A landscape with many valleys, sampled at points; each row gives a point and its height.
A ball rolls from a point to the lowest of its 2 nearest points, and stops where none of them is lower. Distance is the straight distance between rows; heights are no part of it.
Sitor: [ 13  -7   8 -14  23  -2  40 -32  34  -3  29  -5  23   2   1  13  24  -1
  -6 -13]  height 4.68
Tik: [ -7  14 -18 -10 -29  -6  21  -3 -25  -2 -24   3  -4 -15 -22   8  11  22
  25  18]  height 4.92
Vezo: [ 11  60 -16 -46  61  -9  -5 -50  16  17  25 -29  46  17  36  11 -17 -13
  29 -26]  height 5.29
Tef: [ 11  30 -17 -21  20 -24  -1 -20 -17  14   2 -16  -5  32  -4  -9 -24   5
  10 -16]  height 5.76
gan: [ 19  37 -22  -8  55 -15   4 -38  11  33   1 -14  48   3  11  23 -21 -17
  23 -12]  height 5.12
gub: [ 27  11 -11   0   5 -20  11 -58 -14  30   0  -6  30 -22 -17  18  -8 -11
  13  13]  height 4.81
zaga: [ 12  -3  -6  15  -9  -9 -21   4 -25  20   0  17 -19  13 -23 -31 -12  13
   5  10]  height 6.06
Pezu: [ 17  18 -30  11  14 -21  -8  -3 -22  12 -39 -17  22  -1   4  -4 -31 -34
  35  14]  height 6.28
Loraz: [-32 -19  13  -6 -24  27  28  21 -12   4  -1 -10   9 -13  32  16  31  16
  -7   8]  height 4.33
gorab: [-20 -37  23  22 -16  25   8  15   1   8   5  -7  11 -13  37  14  23  -8
 -24  10]  height 2.66
selog: [ 31   0  -8 -36   0  -8  17 -40  -8 -11  25 -33   1  23   9  -7 -10   4
  -1  -2]  height 5.77
Far: [ 20 -31   1  18   0   7  -5  16  10 -15  -2 -15 -16   2   5 -14 -18 -28
 -35   6]  height 3.77
fafe: [-11 -41   6  24 -23  40  18  40  -5   0 -19  -7  12 -16  17  -9  29  -7
   6  23]  height 4.80
duzoz: [ 33   2   9   1  34  -9  10 -45  27  17  43   7  29   8 -16   7   4  -1
 -13 -13]  height 4.43
nemov: [-11  24   0  -2  20 -13 -13  23   3  -1  -4  15 -27  25 -16 -17 -24  10
 -18 -21]  height 4.09
feder: [  4   1 -11  31   2 -25 -29   2  -5  -9 -42  -1   9 -15  -5   1 -26 -35
  13   8]  height 2.59
Poza: [  0  -5  12 -16  23 -11  42  -5  16  -5  12   9   0  19  -6  -2  28  15
   1 -15]  height 3.91
Moz: [ -5  -3  -8  14 -23  -2 -12  24  -2 -24 -27  -6 -10  -9  -6   3  -8 -14
   1  11]  height 4.87
temok: [  1 -23  13   1  14   9  38 -17  17  16  25   7  19  -1   5   6  31  10
  -8  -1]  height 4.90
sis: [-29  15  12  15 -28  16 -50  39  -7   3  -7  38 -29  -6 -16  -7   3  30
   6   8]  height 3.20
fub: [ 14  -7 -14  16   8   9 -13  49   9 -10 -39  13 -19  -6 -22 -33 -13 -15
   1  -5]  height 3.15
Guto: [  5  11 -21  21  -5 -18 -26  20 -17 -18 -55   2   5 -18 -17  -5 -21 -31
  37  14]  height 3.07
mos: [-14 -15  14   2   6   0  13  12  28 -30   4 -12 -12  -2  26  16   4 -14
 -40 -16]  height 3.25
Natos: [  9   9  -8   7  -2 -24 -24 -15 -33  36  -1  14  -5   6 -27 -16 -22   4
  17  12]  height 5.97
nim: [-21 -16  13  17  -9  17  -1  32  10 -14 -12   2 -17  -4  14   4   6  -4
 -27   3]  height 2.79
Fos: [ 17   7 -14   6  24  -9   2  10  13 -12 -22 -13  -1  11  -1 -11 -27 -28
 -11 -14]  height 4.85
zalal: [ 17 -33   5  20  -2  -5  10 -27   9  14  10   8  21 -13  -4   7   9  -5
 -10  17]  height 4.83
Pir: [  0 -38   9  25 -18  12 -27  17   1  -7  -6  -3 -14 -11  14  -6  -7 -20
 -35  14]  height 3.62
fosus: [-13  -2  22 -41   6   2  23 -16   1  -6  43   0 -13  24  12 -14  33  24
  -2 -23]  height 5.51
mafo: [ -4 -17  17  20 -37  36 -71  43  -2 -14 -18  36 -14 -27  -4 -28   7   7
  20  23]  height 5.01
tem: [-24 -24  30  28 -22  34 -46  52  -4  13 -19  38  -4 -24   4 -24  33  16
   6  15]  height 2.19
vufo: [  9  36  -3 -45  51 -23  17 -36  22 -10  19 -14  14  23   7   2  -7  -6
  17 -44]  height 5.58
vuzo: [  8   8 -15   1 -25  -3 -29  10 -20 -10  -7  -7 -24  10 -10 -12 -24  11
  -1  12]  height 5.66
pid: [ -8  10  13 -45  -5  -6  17 -54   4 -17  49 -17   3   7  15  21  21  13
 -14 -17]  height 2.99
govem: [-21  -6 -11  -1 -25  26  30  48  -1 -25 -27   2  -4  -7  -3   3  28   6
  19  11]  height 4.82
vofib: [-10 -27  13  25  -9  35 -32  57  12 -21 -23  13 -27 -19  10 -14  -5 -21
 -33  -3]  height 3.21
vamav: [-12  30 -14   0  -6 -26  19  -8  -9 -11 -29  -3   0  -6  -9  27 -10  -2
  18  -5]  height 2.29
Nug: [  3  -4  -6  -9 -14   0  -8   1 -11  -2  13  -8 -23  16  -4 -12 -12  13
 -14   7]  height 5.61
tati: [ -4   2 -19  -9 -41  46   2  54  -1 -28 -12   3 -17   2  -6 -10   3  19
  11  16]  height 1.98
Pezum: [ 12 -18  -6 -18 -33  19  27   8 -19 -13   5 -19  -8   8   0 -14   5  14
  -4  16]  height 2.45
temal: [-18  12  15  15  -9 -20 -24 -26 -27  28  28  20 -20   0 -19  10  -2  17
 -11   3]  height 5.00
Foma: [  6 -29   8  32  -3  10 -30  39   5  -3 -28  28 -14 -19 -12 -32  -1 -13
  -3   9]  height 5.37
Paner: [ 28  -3  -3  22  23 -15  -2 -31  25   3   8 -14  30  -5   0  17 -18 -29
 -13  -3]  height 5.90
dugov: [-24 -13   8  28 -16  17 -10  48   4  -2 -33  30  -1 -23 -11  -7  26  15
  21  13]  height 4.01
zos: [ 10  20 -22   7  24 -32  20 -15   2  15 -28   1  19  -1 -18  13  -2 -13
  27  -5]  height 4.17
noviz: [ 17   9 -14  -9  11 -22  39 -34  -3   5  -9  -9  21  -8 -13  23   2 -10
  21  -2]  height 4.22
sek: [ 24  10  -5 -26  20  -5  34 -52  23 -16  25 -16  34  -2  -3  19  17 -12
  11 -15]  height 4.52
Goke: [ 25  15  -4  15  35 -20 -25 -34   3  37   7  -7  15  12   4  -1 -39 -26
  -2  -1]  height 3.95
tive: [-22  23 -13   1 -15 -14  15  22   1 -31 -25  -4 -12  -3  -5  17  -1  -2
   9  -5]  height 2.68
Puf: [-33 -15  14 -11 -30  50  12  45 -13  -6  -4 -24   8  -1  43  13  32  12
  -4   7]  height 4.14
nati: [  8  -5  -1  25   0 -29 -23 -23 -17  19 -11   6   6 -11 -14   3 -17 -15
   6  12]  height 4.36
nevo: [ 23  23  -1  -2  34 -22 -10 -45  22  12  29 -15  19   9   6  20 -19 -10
 -16 -20]  height 3.65
zuru: [  0  27   6   3  51 -29  -5  -4   9  21  15  12  -5  19 -12  -8 -17  -2
 -11 -33]  height 3.11
Rozup: [-29  -7  11 -19 -17  33  20  26 -16  11  15   6 -12  13   3 -14  37  43
   3   4]  height 6.26
Fati: [ -5  28   0  -8  17 -27 -16 -20   1  -3  10 -10 -14  13   9  23 -31  -6
 -18 -17]  height 5.73
Filig: [-31  -6  16  10 -19  -3  10  -6  -1 -10   3  -5 -11 -12  17  33   8  -1
 -21   5]  height 3.72
ziket: [-19  40 -15  -3  11 -33  -9  -4 -20  11 -13   5 -15   6 -14  14 -23   6
   5  -8]  height 3.10
Bagis: [-24   6  -9  10 -40  31 -26  55  11 -39 -19   6 -26 -12   8   9  -3   2
  -9  13]  height 5.25
Debof: [ 12   5  -4   3  39 -22  21   5  19  10  -5  12   2  19 -21 -10  -1  -1
  -6 -20]  height 2.67
Bip: [-22 -12  16  16 -45  69 -57  66   4  -6 -23  22   8 -34  19  -3  31   7
  37  22]  height 3.69
mek: [-16 -27   6 -18 -16  22  54  15  -3 -13   5 -13   8  -2  18   8  34   7
  -3   8]  height 4.50
pafef: [ 20  49  -4 -38  59 -17  -9 -54  30   1  35 -16  42  15  18  15  -7  -9
  10 -39]  height 5.33
Devor: [ 21  -7  -3  17   1 -23   5 -35   0  20  -2  -3  20 -13  -8  11 -11 -12
   5  10]  height 4.59
Bupe: [ 12  17  -9   5  21 -21 -21  -4  -4  12  -3  -6 -10  17  -1 -10 -39 -11
 -11 -11]  height 5.79
Besu: [ 25  13 -26   7  42 -18  -7 -22 -11  44 -18 -10  33   5   0  -6 -34 -24
  33  11]  height 6.46
Velog: [ 13 -35  10  34   6  -3   5   0   9  16   1  11   7 -10  -9 -12   0 -15
 -14  13]  height 5.03
bitoz: [ 13  32   9 -34  47 -18  -9 -60  33  -5  53  -5  23  19   7   8   0   0
  -4 -42]  height 5.40
buv: [-32  -9  10   1 -38  58  -8  50 -16  14  -4  -6   9  -7  33   7  28  28
   2  14]  height 3.94
Gok: [-32 -19  24  28 -16  36 -48  60  14 -14 -24  22 -21 -25  18   0  11  -3
 -20   3]  height 2.85
lebi: [ 33  -3 -15   5  37  -9  27   2  22  -8 -13 -18  14  12  -4 -11 -21 -33
   2 -16]  height 4.73
gukez: [  6  13 -18 -23 -10 -12  30 -23 -16 -15  -4 -22   4   1  -3  13  -4   3
  15  11]  height 5.17
kup: [ -2  10  11 -20  -6  -4  18 -55 -29  30  47   6  -8   2 -12  12  12  24
  -7  -4]  height 5.31
Mopub: [  0 -19   8  28 -34   0 -45  20  -5 -29 -40  16   0 -41  -4  -7   4 -27
  22  27]  height 4.35
nat: [  5  24   8 -50  17 -18   0 -38   4 -16  36 -18 -12  33  12  -6  -9   5
   3 -31]  height 5.63
Zote: [ 12   2 -14  10 -19 -13 -33 -10 -34  12 -19   2  -9 -10 -16 -15 -22   1
  18  24]  height 5.87
rukiv: [ 16   2   6  27  17 -25 -45 -33 -11  39   1   5  13  -3 -10  -6 -30 -21
   5   8]  height 4.15
Ved: [  9 -18  -9   2 -30   5   9  -9 -14  -9  -3 -19  -4  -6  -3  -1  -9  -3
  -2  20]  height 2.64
perek: [  6  15 -16 -15  -4 -21  -6 -18 -29  12   6 -11 -14  17  -9  -4 -28  10
   7   3]  height 5.71
Loni: [ 24  23  -5 -51  21 -10  12 -57  13 -20  26 -31  19  18  18  11  -7 -11
  14 -27]  height 4.34
Rugom: [ 12 -13 -20  13 -17   9  31  12  -5 -26 -26 -19  10  -8 -12  -1   0 -30
   8  15]  height 5.34
ramab: [ 15  19 -13  11  47 -26   9 -13  26   6 -16 -16  28   7   2  11 -27 -39
   5 -15]  height 5.36
rabe: [-13 -18   5  17 -40  36 -44  44  -4 -10 -17  20 -16 -17   0 -15   8  19
   7  25]  height 5.14
fuzet: [  2  14  -6  14  37 -26 -10  15  -3  23 -22  19  -8  11 -27 -15 -22  -1
  10 -15]  height 3.19
Vef: [  4  13  -8  16   9 -12 -49  28  -3  -9 -37   0 -20  -3  -5 -19 -40 -22
 -10 -10]  height 3.84
fiz: [ -1  -6   5  11  -7   6   1  10 -21  25  13  22 -18  15 -25 -31   7  29
  -3   8]  height 6.13
kozik: [ 17 -24   1 -25   2   8  32 -13   5 -20  27 -29 -10  20  12 -17   2   2
 -11  -8]  height 5.67
Vip: [ 36  20 -23 -31  30 -16  16 -44   0  16  16 -25  36  13   4   0 -16  -9
  21  -5]  height 4.04
fiso: [ -6  15   8   5  11 -20   9 -43   3  29  27  16   7  -7 -13  23   8   8
  -8  -7]  height 4.45
mesu: [ -2  21  -7   9  18 -13 -38  32  -3   6 -17  12 -27  10 -13 -19 -41  -2
 -15 -22]  height 3.98
lofo: [ -4   1  12  22  17 -14 -24   5   2  20   9  20 -24  11 -12 -17 -14   0
 -25  -9]  height 5.69
ragi: [-15 -17   9  20  -1  -2  15   6   0  24  -2  28  -3  -2 -20  -1  27  21
   2   9]  height 3.78
gido: [-16 -12   7   8  -5 -10  18   1  16 -23  -8  -9  -3 -12  12  22  -2 -14
 -19  -1]  height 3.49
sar: [ 34  17  -6 -21  43  -5  13 -30  45 -26  15 -22  25  16  17   5 -11 -34
  -8 -30]  height 5.13
bov: [-14 -39  17  30 -20  13 -20  24   0   2 -16  20  -1 -17   4  -5  16   0
  -4  19]  height 4.93
rubag: [-26 -18  24  20 -35  59 -54  57  -7  17 -16  33   8 -20  22 -11  37  20
  23  22]  height 3.03
bos: [  4  -6 -19 -12 -40  24   8  25 -19 -17  -8  -9 -16   5  -7  -8  -1  26
  11  26]  height 2.24
gisi: [ -5  14 -18   8 -33  22 -24  52   5 -30 -29   8 -22  -6 -11  -9 -16   2
   6  10]  height 5.15
madum: [ 12 -20 -10  -1  -5  -4  53  -5   1 -18 -13 -10  21  -5 -12  17  23 -10
  15   8]  height 4.78
Kobu: [ 39  33 -16 -54  42  -8   9 -59  28 -18  32 -36  39  17  18  -1  -8 -18
  28 -41]  height 4.25
vonug: [ -5  -2   8  10  29  -6  15  22  18  -1  -4  14 -20  11 -11 -13   0   1
 -21 -26]  height 3.18
vilu: [-12  -4   3 -13  -8  11  24  15 -14  16  13  18 -12  16 -19 -17  27  33
   5   1]  height 6.20
Giz: [ 13  10   0  10  28 -21  -4 -26  -9  41  26  14   3  19 -27  -6  -9   3
   5  -7]  height 4.71
diba: [  0 -15  13   8 -11  -8 -10 -22  -2  13  31  -4 -12   6   9  11  -4  -2
 -35  14]  height 1.83
Biv: [-22 -31  23   3 -19  21   4  -3  -9  12  26 -15  -3  -4  40  15  18   7
 -29   9]  height 2.32
fulo: [-25 -11  12  21  -3  22  -1  55  15  -3 -26  29 -14 -11  -3 -14  18  10
  -1  -8]  height 4.10
vod: [  9  -9  -4  29 -21  -2 -47  35  -2 -41 -45  11  -6 -29 -10 -18 -14 -40
  20  17]  height 3.97
tulu: [ -6  17  -2 -19  -7 -18  16  -8   0 -32   0 -23 -12  15  13  17 -14  -7
  -8  -9]  height 3.17
nibo: [ -2   5 -19 -11 -11  -6  44   5  -9 -14 -26  -3  -1   0 -20  10  14  12
  23   5]  height 4.79
Lume: [ -7  13  -4  -9  18 -27  35 -14   4  -6  -1   7   2   9  -9  12  15   7
   5 -14]  height 3.63
Vor: [-21 -14   7 -19 -28  26  15  19  -5 -35  14 -24 -19   6  39  15  15  10
 -26   2]  height 5.49
bafal: [ -9 -29  16 -29 -12  24  36 -10   2 -11  30 -27   5   4  38   4  30   8
 -17  -3]  height 1.60
sof: [-19  -8  -4  11 -40  34   2  51   2 -39 -20  -9  -8 -13  14   8   5 -10
 -10  12]  height 5.35
sudi: [ -3   5  -7 -10 -15 -15  14 -20 -25   7  -2  -1  -3  -6 -12  12   3  16
  12  11]  height 5.06
sep: [ 11  26 -12  -8  41 -22  -6  -8  -1  24  -4 -18   8  23   9  -8 -38  -9
   6 -13]  height 5.81
pum: [ -1   2   5  20 -18  -5 -49  25 -13  -8 -33  42  -6 -21 -26 -26   9  12
  40  21]  height 4.12
kinus: [ 10  -1 -13  21 -15 -10 -37  23 -12  -7 -45  17  -3 -15 -23 -21  -9  -8
  36  21]  height 3.56
zugi: [  3 -27  11  28  -5   9 -37  30  12 -13 -20  10 -29 -11   4 -17 -17 -21
 -37  -2]  height 3.44
bedo: [ 24  10  -3   8  34 -19   2 -42   9  38  38  11  26   7 -17  -7  -7  -7
  -1  -5]  height 4.58
Gir: [ -1  24   4 -24  20 -21   9 -47   7   9  41  -4   0  10  -1  17  -2  10
  -5 -19]  height 3.30
puzum: [ 38 -11  -7  -3  34 -10  38 -12  29  -4   1  -7  21  11 -10  -9   1 -11
   3 -13]  height 4.51
mege: [-13 -16  21 -21   3  15  17  -1  -4   7  51   2 -18  27  17 -19  29  27
 -18  -9]  height 5.46
Luz: [-11 -23  14  -7  -7  26  22  11  -5   3  22  -2  -7  12  15 -11  25  21
 -22   5]  height 5.39
dar: [ 30 -14   2 -29   9  -1  26 -38  15  -9  34 -15   9  13   4 -12   7  -1
  -5  -9]  height 5.72
gurog: [ -7 -14 -10  -2 -15   5  44  17   0 -19 -11  -9   7  -2  -1   4  18   4
   6   8]  height 4.64
nekop: [-33  -7  -1  -7 -33  23  12  32  -1 -32  -7 -16  -8  -3  23  19  11   7
 -12   7]  height 5.42
Vonaf: [ 38  35 -26 -40  44  -7  15 -53  17   2  18 -34  52  10  15   4  -6 -22
  26 -17]  height 4.16
Tofun: [-17 -13   0  11 -47  32 -13  36 -15   0 -17  12  -5 -17   2   0  20  20
  13  25]  height 4.98
gilun: [-20 -24  27   9   0  11  22 -12  -1  31  33  12   9   1   9   6  34  20
 -19   5]  height 5.09
Tet: [ -3 -25   2   4 -39  16  -2   3 -13 -10   7 -16 -12  -3  20   6  -3   1
 -21  19]  height 2.84
kolu: [-18  30 -10   6  -8 -28  -9  -4 -22   0 -32   9 -11 -18 -21  12 -14   4
  21   5]  height 2.76
bire: [ 11 -15 -14  28 -14 -17   6  -2 -10  -6 -36  -4  17 -18 -15   1  -2 -30
  34  17]  height 5.41
vaf: [-39  -6  17  20 -15  29 -21  51  11 -11 -14  17 -21 -14  22   5  16  11
 -24  -4]  height 2.39
gib: [ -8 -13   3  23 -26   1 -28  21  -7 -11 -28  16  -8 -23  -9  -6   4  -4
   9  20]  height 4.70
Nudi: [-31  14  12  11 -39  10 -49  19 -17   2 -18  39 -20 -27 -22  -1  10  24
  25  21]  height 3.16
Sivun: [ 31  20 -10 -16  24 -13  24 -67   1  29  26  -2  36   3 -18  11   1   5
  12 -10]  height 4.07
pazub: [ 12  13 -10 -38  19 -21  22 -26  13 -27  12 -29   9  23  13   8 -10 -12
   5 -23]  height 4.42
Buken: [-48   3  17 -15 -24  14   5  15 -14   0  14   4 -16   5  16  17  19  33
 -19  -1]  height 2.27
lekur: [ -2  -6  16  31  -3  -8 -57  19  -5  -6 -22  20 -20 -21  -5  -8 -12 -11
  -6   3]  height 5.43
Kuzez: [ 33  15   1 -20  27  -8  24 -65  18  12  51  -6  39   1 -12   8  18   9
   1 -17]  height 4.24
pom: [-22 -13  -9   8 -43  65  -4  68   4 -17 -22   2   4 -21  16  -7  22   1
  12  21]  height 4.41
gupim: [ -6 -19  13  18 -38  19 -49  24 -11  -8 -27  38  -6 -32 -12 -23  16  10
  35  30]  height 4.65
duf: [  2 -10  12  38  13 -24 -51  -1   8   2 -21  12 -11 -17  -2  -1 -24 -28
 -18  -2]  height 5.56
ker: [-10   4   1  -5 -23  23 -17  44  -1  -9  -1  15 -30  13  -6 -21 -12  31
  -9   1]  height 2.52
Nivo: [  6 -21   8 -25  -1  13  19  12   6 -27  14 -16 -20  22  17 -21   5   8
 -28 -11]  height 5.60
Fedaz: [ 11   8 -12  16  25 -10  -4  36   6   8 -33  18  -9   5 -31 -31 -17 -13
  -4 -17]  height 2.81
gakav: [  1 -25  18 -23 -16   9  26 -27 -10   1  34 -17   0   7  20  -2  16  18
 -15   9]  height 1.28
lotot: [ 12   4 -14 -32  22 -12  27 -11   8 -22   1 -14  -4  26  -2 -13  -7  -1
  -1 -19]  height 4.32
bugat: [ 22  -7  -6  -6   5 -11  30 -40 -10  24  19   4  17   3 -20   6   8  11
  10   7]  height 3.71
ruf: [-15  -5   5  11  14   9  17  48  23 -14 -24  15 -16  -3  -6 -11   5   0
 -17 -13]  height 3.64
siziz: [-19  -7  -4   8 -57  33 -26  28 -18 -14 -29  25   0 -38 -10   4  21  18
  32  34]  height 4.69
marog: [ -2 -17  20 -12 -22  13  -2 -23 -21  14  41 -10 -13   9  14  -3   6  13
 -23  13]  height 1.55
Kib: [  6  -3  -6  -7  -8 -11  25 -35   4 -21   7 -14   7 -16   8  32  -5 -16
 -10   3]  height 4.66
zuvik: [ 13  17 -15  -2  14 -25  17 -41  -3   5  -7 -22  21 -12   2  32 -20 -24
  13  -1]  height 4.00
pivek: [ -4 -41  18  35 -16  32 -26  47   6  -5 -26  20  -8 -28   9 -26  14  -7
  -7  16]  height 5.16
gageb: [-29   0   3   1 -43  73 -21  76  -5  -6 -14  -6   9 -14  38   6  24  12
  10  14]  height 4.19
bova: [  4 -34  -6  16 -33  28   5  35  -6  -7 -12  -4  -5  -5   2 -18  14   3
   3  29]  height 4.96
tof: [ 10 -29   0  -3  -2   7  41  -2 -10  16  11   1   7   8 -15 -10  30  19
   6  15]  height 2.97
Ket: [-11  -7  26   3  29  -3  10  -3  14  23  43  19 -13  18  -6 -17  12  10
 -28 -22]  height 4.97
Segoz: [-19 -10  -2  14 -21   9   5  21 -15   4 -29  26  -3 -20 -21   3  28  17
  23  20]  height 3.50
sobop: [ 31  15 -19 -24  17 -20  23 -46 -18  28  10 -11  20   6 -13   2  -6   4
  19   1]  height 3.90
kese: [-35   0  19  12 -17  -8   2 -14  -8   8  -1  12  -8 -23  -2  35  14  15
  -7   6]  height 3.96
bemi: [-19  -5  13   1  -3 -12  25 -28  -3  12  16  15   2 -15 -10  26  19  14
  -5  -2]  height 4.23
Luzit: [ 25  21 -28 -10  55 -11  -5 -15   1  38  -7 -23  37  22  14 -16 -38 -28
  27  -1]  height 6.53
Mafud: [-19 -32  27  -6  -1  24  18  -4  10   4  41 -12   4   8  41   9  33  12
 -26 -12]  height 1.96
Vobam: [  4  -7   1 -21  -9   0  48 -33  -4 -18   9 -14  10 -14   6  29  23   0
  -3  -1]  height 4.53
kave: [-23  12  -4 -19  -8  -8  19  22  10 -40  -8 -11 -21  11   9  12  -5   4
  -9 -16]  height 2.96
tak: [  0  -6  14  10  17  -8   0 -19   2  28  38  18  -3  13 -17  -2   3   5
 -17  -3]  height 4.84
nubeb: [ 24  30 -21  -5  32 -24  13 -54  -1  36   1 -12  47 -12  -6  23 -12  -9
  25   4]  height 4.99
pida: [ 13   2  -8  14  -9  17 -45  53   7 -26 -40  19 -16 -17 -19 -31 -25 -12
   4   5]  height 3.42
retut: [ 25   4 -19   2  10 -13   6   0 -14  18 -10  -1  -4  18 -20 -25 -19   3
  11   7]  height 6.12
Zel: [-13 -14   9   2  -3  17  11  38  18 -39 -10 -10 -16  -5  21   2  -3 -23
 -40  -9]  height 3.04
Gon: [ 30   3 -29   8  12 -15   2 -30 -18  22 -20 -22  28  -4  -3   1 -29 -27
  24  15]  height 6.37
Patu: [-22 -14   0  -9 -24  48  12  48  -6  11  -5  10  -5   9   9 -18  32  37
   6  14]  height 6.33
sagi: [-16   0  12 -42  -6   0  30 -29  -8  -8  25 -13  -8   4  15  18  22  22
  -3 -10]  height 2.80
goluz: [ 14   2 -25   3 -10 -11  21  -8 -11 -12 -22 -21   9  -2  -9   5 -10 -13
  18   7]  height 5.26
gofes: [ 18 -13  -4 -20 -16   0  19 -42 -16  -5  29 -28  -3   1   9  11  -6  -3
  -3  12]  height 5.82
faded: [ 14  11  -8 -29   5 -11  51 -48   4 -10   8 -14  23 -17  -1  33  14  -4
  12  -9]  height 4.39
zinit: [  2  14 -11   9 -40  -8 -48   7 -24  -3 -23   6 -23  -6 -14 -14 -25  12
  22  20]  height 5.75
gobe: [ 17  27  -9 -14  17 -24   4 -57   9   5  18 -20  27  -4   7  32 -19 -11
   1 -10]  height 3.82
tude: [ 12  13   6  15  33 -25 -26 -36  18  32  29  -3   8  11  -5  11 -25 -18
 -17 -14]  height 3.80
zum: [  9 -21   2  10  11 -10  26 -16  -2  33   7  19  10   1 -25  -8  20  13
   9  11]  height 3.36
Bemir: [ 24   5   9 -27  41  -4   8 -31  44 -25  33 -13   6  13  17   3  -2 -14
 -24 -38]  height 5.02
veve: [ -8   5  19  18   8 -19 -29 -22 -10  30  45  18 -16  10 -19  -5 -14   2
 -17  -5]  height 4.91
boz: [ -2   2   8 -52   8  -8  21 -35   2 -24  32 -14 -13  25   6  -7  13  20
   9 -26]  height 5.59
kozu: [-27   3  16 -32 -19   9   8  -4 -10 -20  24 -10 -21   7  23  17  14  27
 -13  -3]  height 2.56
disop: [ 13   0  -5 -23 -13  -7   8 -23 -26  12  24 -12 -13  19  -4 -15  -7  21
  -1   8]  height 5.65
lok: [ -9 -25   0  23 -24  51  14  67   7 -18 -23   1   2 -10  11 -12  26  -8
   4  13]  height 4.60
dodin: [  3  14  -1 -20  20 -18   9  13   4 -14  -1  -1 -21  30 -12 -17 -15   6
  -6 -20]  height 4.21
Fut: [ 10  -1 -13   9  -5  -3   4  30  11 -31 -26 -15  -9   1   0  -6 -18 -28
 -11   1]  height 4.95
Fup: [-17 -27   7  13 -21  50  -9  60  -4  16 -17  21   1  -8   8 -18  33  23
  13  14]  height 6.44
sape: [-11  12  -2   1  12 -29   8  -7  -1   4  -9   9  -8  12 -12   6 -10  10
   5  -8]  height 3.35
pota: [ -5  30  -2 -36  18 -24 -13 -22   1  -8  26 -21 -20  30  12   8 -23   1
 -17 -22]  height 5.68
zuso: [  3  12 -19  -4 -12  16   4  50   6 -29 -28   4 -23   4 -16 -18 -12  10
   2  -3]  height 5.04
Badaz: [ 14 -25  -4  26  -7 -10   1   1   1  -7 -21   4   7 -10 -14  -4  -1 -20
   6  14]  height 5.21
Pefa: [ -7  -7   5 -18 -21  15   6  23  -3 -27  10 -15 -28  10  14  -4   2  10
 -25   3]  height 5.53
bala: [  4  11 -14   5  22 -25  34   4  13  -7 -25  -4   9   3 -12   7   6 -10
  12  -7]  height 3.89
lub: [ 29   2 -26  10  16 -12   0   8  -7  11 -32 -12   9   6 -11 -18 -31 -22
  21   7]  height 6.19
zimit: [ 13  10   1  -6  15 -24   2 -35   4  13  22  -8   7  13  -6   8 -13  -1
  -9  -8]  height 3.46
ganod: [  0 -13   6  26   7  -2 -18  27   6   7 -14  22 -17   1 -18 -23  -3   1
 -13  -5]  height 5.55
Tad: [-20  -3   5  10 -36  -1  -2  -3 -28  18 -21  21  -8 -23 -21   5  16  30
  19  22]  height 3.05
latu: [-22 -28  25  -1  -3  25  21  15 -10  35  26   6   8   6  23 -10  43  23
 -14   1]  height 5.27
Legi: [-51   1  21   7 -19  25  -2  38  -1  -2  -2   8 -12  -3  22  22  27  25
 -23  -1]  height 1.85
rela: [-22 -28  14  28 -12  21  12  30  11 -21 -14  -9   3 -16  28  17  16 -20
 -31   5]  height 3.02
veb: [ -5   2 -17  -1 -15  10  19  42   0 -13 -23   7  -9   0 -15 -11  13  18
  16  11]  height 4.94
Muf: [  7  18  -2  20  51 -30 -16  -4   2  42  -3  19   9  12 -16 -12 -25 -12
   4 -19]  height 3.41
misu: [ 21  16  -8  16  28 -20 -16 -42  16  28  13  -1  38  -9   4  29 -19 -25
   1  -3]  height 6.01
bupad: [ -5   7  25 -28   9 -10   4 -54  10   7  58  -6  -8  15   8  12  15  14
 -21 -22]  height 3.14
fene: [ 11 -20   4  -1  26  -4  38   1  28  -6  -2   1   5  11  -6  -5  21  -3
 -13 -12]  height 4.20
sir: [-17  10  -5  11 -38  -7 -29   7 -28  -4 -30  28  -9 -34 -25   7   7  20
  32  23]  height 2.23
gikul: [  9  -1   4  31  15 -23 -10 -16  22  -9  -8 -10  11 -12   6  26 -24 -39
 -19  -9]  height 5.80
nuzi: [ 10   2   5   0  15 -17  16 -29  26 -22  14 -17  17  -3  12  32  -1 -23
 -16 -10]  height 4.77
Zivug: [  1  23  11 -39  35 -20  16 -50  31 -23  37  -6   7  19  10  10   5   6
   3 -48]  height 5.48
fot: [ 14  50 -30 -31  60  -9  16 -38  12  17   6 -23  48  10  35  20 -24 -23
  31 -16]  height 5.20
nupu: [-19  -6   3  11 -49  54 -31  57  -2 -20 -30  21   3 -31  -1  -6  21   8
  40  28]  height 4.26
Manar: [-17  -5  26  -3  -5   2  11 -30 -16  34  48  14  -6   4  -6   5  23  26
 -11   2]  height 5.22
geg: [-31  -6   9   3 -34  17  -6   7 -21  17   2  19 -13  -9  -5   6  20  30
   0  17]  height 3.43
Mit: [-30 -11  13   7 -40  38 -17  30 -27  29  10  12  -1  -6  18   0  25  31
   0  16]  height 3.70
bifab: [ 18   5   0   7  28 -16 -26   7  -2  24   9  10 -18  23 -15 -32 -31  -8
 -14 -10]  height 5.74
daz: [-18  10  13  18  -6 -30 -44 -13 -16  16   4  18 -22  -6 -14   9 -11   1
  -7   5]  height 5.11
raner: [  2   5  10 -14  26 -14  16 -18  30 -17  22 -10   0  10  11  14   4  -6
 -30 -21]  height 4.89
kanof: [ 33  35 -12 -19  32 -12  -3 -66   8  23  32 -19  52  -6   7  28 -11 -12
   4 -11]  height 3.99
vig: [ 29   4 -13   7  13 -18 -17 -18 -19  39   7  -2   5  20 -14 -23 -29  -6
  11   7]  height 6.05
diz: [ 23  26 -16 -14  49 -22  22 -18  32  -8  -6 -26  27  14  11   5 -17 -32
   4 -29]  height 5.24
fuf: [-23   2  16  22 -15  -6 -44   6  -3  -4  -9  19 -24 -16   1  14  -7   2
 -14  10]  height 5.28
rusa: [-19  22  -3   2 -23   6 -40  30 -11   1  -8  23 -35   8 -16 -11 -20  23
  -2   2]  height 2.82
zoleg: [ -8  -2  12  29   4 -22 -23 -12   9   2  -2   3  -7 -10   2  16 -17 -15
 -23  -2]  height 5.70
Sopi: [-13   1  -7 -19 -22  40   3  59   6 -22  -4   6 -26  10   5 -14   5  29
 -10   0]  height 2.25
sanid: [ 11  -7  -4  21  -5  -3 -64  36  -1 -22 -41   8 -18 -18  -5 -27 -30 -35
   0   5]  height 3.66

Call two points neighbours if one is among the 2 nearest of the other. Go from one point of each pair to the other, from neighbour to neighbour, staying as low as possible. Name the highest point that can't be avoided.
feder, tak | rabe
tem, gurog | Tofun
Legi, Nug | sep
Tad, sanid | fulo
tati, sir | sis
Fedaz, Debof | Muf
gakav, nim | rela
